Each scene shows the same named points in several views. A view is turned or mirrored, shifted and resized as a whole, has a little noise and may leave points out.
In the rows, zero is written as 128.

Scene 1
View 1
visap: [139 130 129  90 139 133 109 130 124 105 166 142 144 123  72 128 107 115
 128 156 158 120 115 107 157 135 163 155 139 103 147  82 139 141 122]
Luz: [150 138 159 142 149 127  85 155 147 105 131  93 160  62 108 126 111 104
 158 174 166  76 144 111 139 151 186 111 116 104 208 101 120  93  67]
Suvak: [139 128 131 103 139 120 100 138 105 118 169 128 147 129  76 135  98 119
 143 140 172 133 111 102 167 127 137 167 133  93 160  84 136 138 130]
valu: [147 120 134 118 140 114  99 125 105 106 184 135 143 141  70 153 112 132
 164 149 168 138 109  85 162 123 132 177 133  77 168  88 134 137 128]
nebed: [154 135 146 142 140 110  86 151 118 118 140  91 149  94  94 142 106 111
 176 151 175 101 135  98 150 138 156 125 127  97 205 106 121 105  91]
pid: [158 144 118 106 123 106 112 105 101 119 151 131 135 151  51 144 126 115
 167 146 167 129 110  99 159 149 145 146 158 102 159  95 131 155 132]
bel: [152 130 134 126 131 113 105 112 119  99 154 129 142 123  77 140 126 118
 168 165 163 108 115  96 141 144 161 140 145  93 178  99 127 134 104]
daza: [144 145 125  94 127 133 110 113 129 102 148 138 142 117  66 120 119 100
 131 160 156 105 118 114 143 155 175 127 151 111 149  83 133 149 113]
vadov: [162 158 125 108 124 104 106 124 102 133 125  99 136 127  64 130 115 102
 170 138 179 117 131 108 164 153 154 114 155 120 165 102 127 146 117]
gifo: [157 156 132 118 129 105 102 138 105 129 132  97 137 120  71 139 108 104
 169 140 178 115 136 113 162 146 154 125 147 111 178 100 132 134 112]
gibat: [129 133 141  91 147 152  91 159 150 103 152 124 161  77  95 112  92  99
 105 167 153  88 134 124 151 143 187 125 114 109 163  81 129 112  96]
fetu: [144 156 140 107 140 117  94 171 106 141 134  75 151  98  86 122  87 100
 142 132 184 117 142 123 174 134 154 121 130 115 178  91 126 122 113]
View 2
Luz: [119 127  88  54 172 152  96 124 118 121 141 160  79 137 109 135 108  72
 152 114 124 130 138  70 161 158  65 123 125 183  74 104 182 100 117]
visap: [135 147 165  90 164 155 151 105 131  45 133 168 126 122 109  87  51  92
 145 124 108 125 119 102 123 144  80 135 130 126 145 125 148 170 116]
nebed: [121 113  90  47 182 145 117 140 112  90 122 141 103 130 118 129  78  87
 142 127 103 134 133  68 125 143  99 116 130 161  82 102 166 128 109]
pid: [100 143 157  87 163 142 165 131 105  48 115 124 163 100 130  99  33 124
 137 127  94 143 112  92  87 142 124 136 142 129 116 133 150 175 104]
valu: [154 121 127  56 181 147 154 132 139  32 108 129 138 122 130  94  32 109
 137 139  96 136 119  83  99 131 120 139 139 125 142 110 153 206 116]
gibat: [137 155 146  94 156 154 116  99 130  79 149 195  95 140  86  98  92  64
 150 113 126 111 140  98 156 155  42 120 112 150 129 118 159 126 105]
fetu: [109 123 119  92 171 131 119 133  97  65 133 160 115 124  80 115  74  65
 139 129  93 116 152  90  96 132  89  95 125 135  86  89 125 117  72]
bel: [118 140 128  65 168 154 145 128 121  78 120 139 130 115 137 109  54 114
 140 121 112 142 114  81 130 150 102 139 138 150 116 130 177 163 130]
gifo: [ 92 135 128  84 169 137 131 137  93  72 119 140 135 110 113 115  61  92
 141 127  95 139 132  82  96 138 101 116 140 146  86 113 144 133  89]
Suvak: [148 124 135  73 179 143 146 124 132  34 119 152 132 125 110  93  50  87
 137 134  97 125 123  86  98 130 101 121 128 116 133 104 137 183 100]
vadov: [ 78 135 136  93 166 135 133 137  79  72 125 145 140 107  98 114  60  84
 141 124  94 128 135  95  90 139 103 108 136 138  81 106 132 120  76]
View 3
pid: [106 139 146 123 141 163 113 106 143 127 134 110 110 183 131 160 107  93
 162 146 141 162 166 153 185 135 141 111 120 133 124 137 118 118  55]
daza: [123 145 156 114 148 172 126 108 131 126 151 126  89 154 135 135 130 110
 126 147 144 128 141 134 197 128 134 125 111 158  98 131 121 108  67]
Suvak: [128 121 147 127 132 169 106  99 156 129 111  98 115 157 155 151 126 102
 158 170 145 164 144 163 190 113 107 119 130 177 116  99 114 129  63]
nebed: [113 167 123 114 118 170 140  90 154 170 139 105 121 118 155 186 118  89
 126 141 136 132 109 146 196 107 114 147 104 165 109 104 114 155  85]
vadov: [114 153 153 100 146 168 128  89 142 152 154 126 107 173 129 166 125 103
 138 133 156 149 137 146 191 134 128 132 102 139 118 133 106 119  77]
fetu: [135 139 154  98 135 171 129  76 151 169 147 127 107 140 142 161 150 117
 122 146 168 143 109 157 199 116  92 147  97 178 109 100  99 132  96]
bel: [109 161 127 135 122 165 124 113 148 134 130 101 109 144 152 163 104  79
 146 149 122 138 143 135 190 115 146 125 123 150 104 124 124 140  58]
gifo: [116 162 151  93 140 169 137  84 139 164 163 128 105 159 125 167 124 102
 131 125 156 141 129 144 191 128 128 141  90 140 113 131 109 121  85]
gibat: [144 137 144 133 138 177 127 104 128 127 146 122  82  96 169 121 147 110
 102 170 140 114 107 138 206 100 110 143 118 209  68  96 123 132  74]
View 4
gibat: [ 90  98 109 124 141 122 106 148 124 137 101 126 130 103 163 172  92 137
 138 117 132  82 126 128 111 129 131 118 131  99 156 168 151 104 133]
valu: [ 96 161 113  89 127 122  96 166 143 123  83 124 130 147 109 155  87 128
 111 134 165  68 126 131  93 149 123 159 161 103 152 140 156 132  83]
vadov: [112 125  98 111 126  94 115 181 126  96 102 136 108 102 112 120 109 125
 111 131 157  84 160 145 114 150 127 147 150  90 154 154 140 131 108]
Suvak: [102 144 102  97 135 118 103 167 137 119  91 125 114 128 123 159  88 134
 114 127 170  65 117 135  99 146 121 149 165 100 154 143 155 125  86]
fetu: [105 105  92 116 143  96 131 171 112 115 106 117  83  98 149 143 103 124
 113 121 161  90 132 136 116 134 129 127 142  80 161 163 156 130  97]
gifo: [104 126 104 110 131 101 119 179 123 104 103 133 106 109 122 128 107 125
 112 129 151  93 154 139 109 144 131 140 142  89 159 152 147 133 102]
nebed: [ 98 127 121 103 135 109 115 178 112 129  96 116 117 135 138 137 101 113
 114 126 146 121 149 128 103 138 136 131 123  83 162 159 160 148  98]
visap: [ 97 130  98 107 134 118  96 150 143 121  97 135 123 112 131 169  83 143
 121 122 162  47 113 137 101 139 124 141 163 112 153 150 149 103 111]
bel: [100 141 124 104 124 117  95 174 132 122  91 132 143 131 116 145  96 124
 121 128 142  96 154 133  98 149 128 149 140  99 152 155 145 130 111]
pid: [109 150 106 101 116 105  98 178 139  95  93 146 130 118  93 129 101 129
 111 131 160  67 154 141 101 157 119 164 163 100 151 144 138 126 102]
Luz: [ 94 101 129 117 142 109 117 170 104 145 105 117 123 119 166 152 103 116
 122 119 126 141 153 121 107 131 140 110  99  82 159 169 158 142 131]
daza: [100 120 107 116 124 109  93 166 137 110  96 145 139 104 120 149  97 140
 128 126 140  66 148 138 110 143 126 148 147 109 147 157 135 104 134]

In a view up to two points have been moved. Name them for each view, in the order of its rows, or write -.
view 1 -> -
view 2 -> vadov
view 3 -> daza, gifo
view 4 -> visap
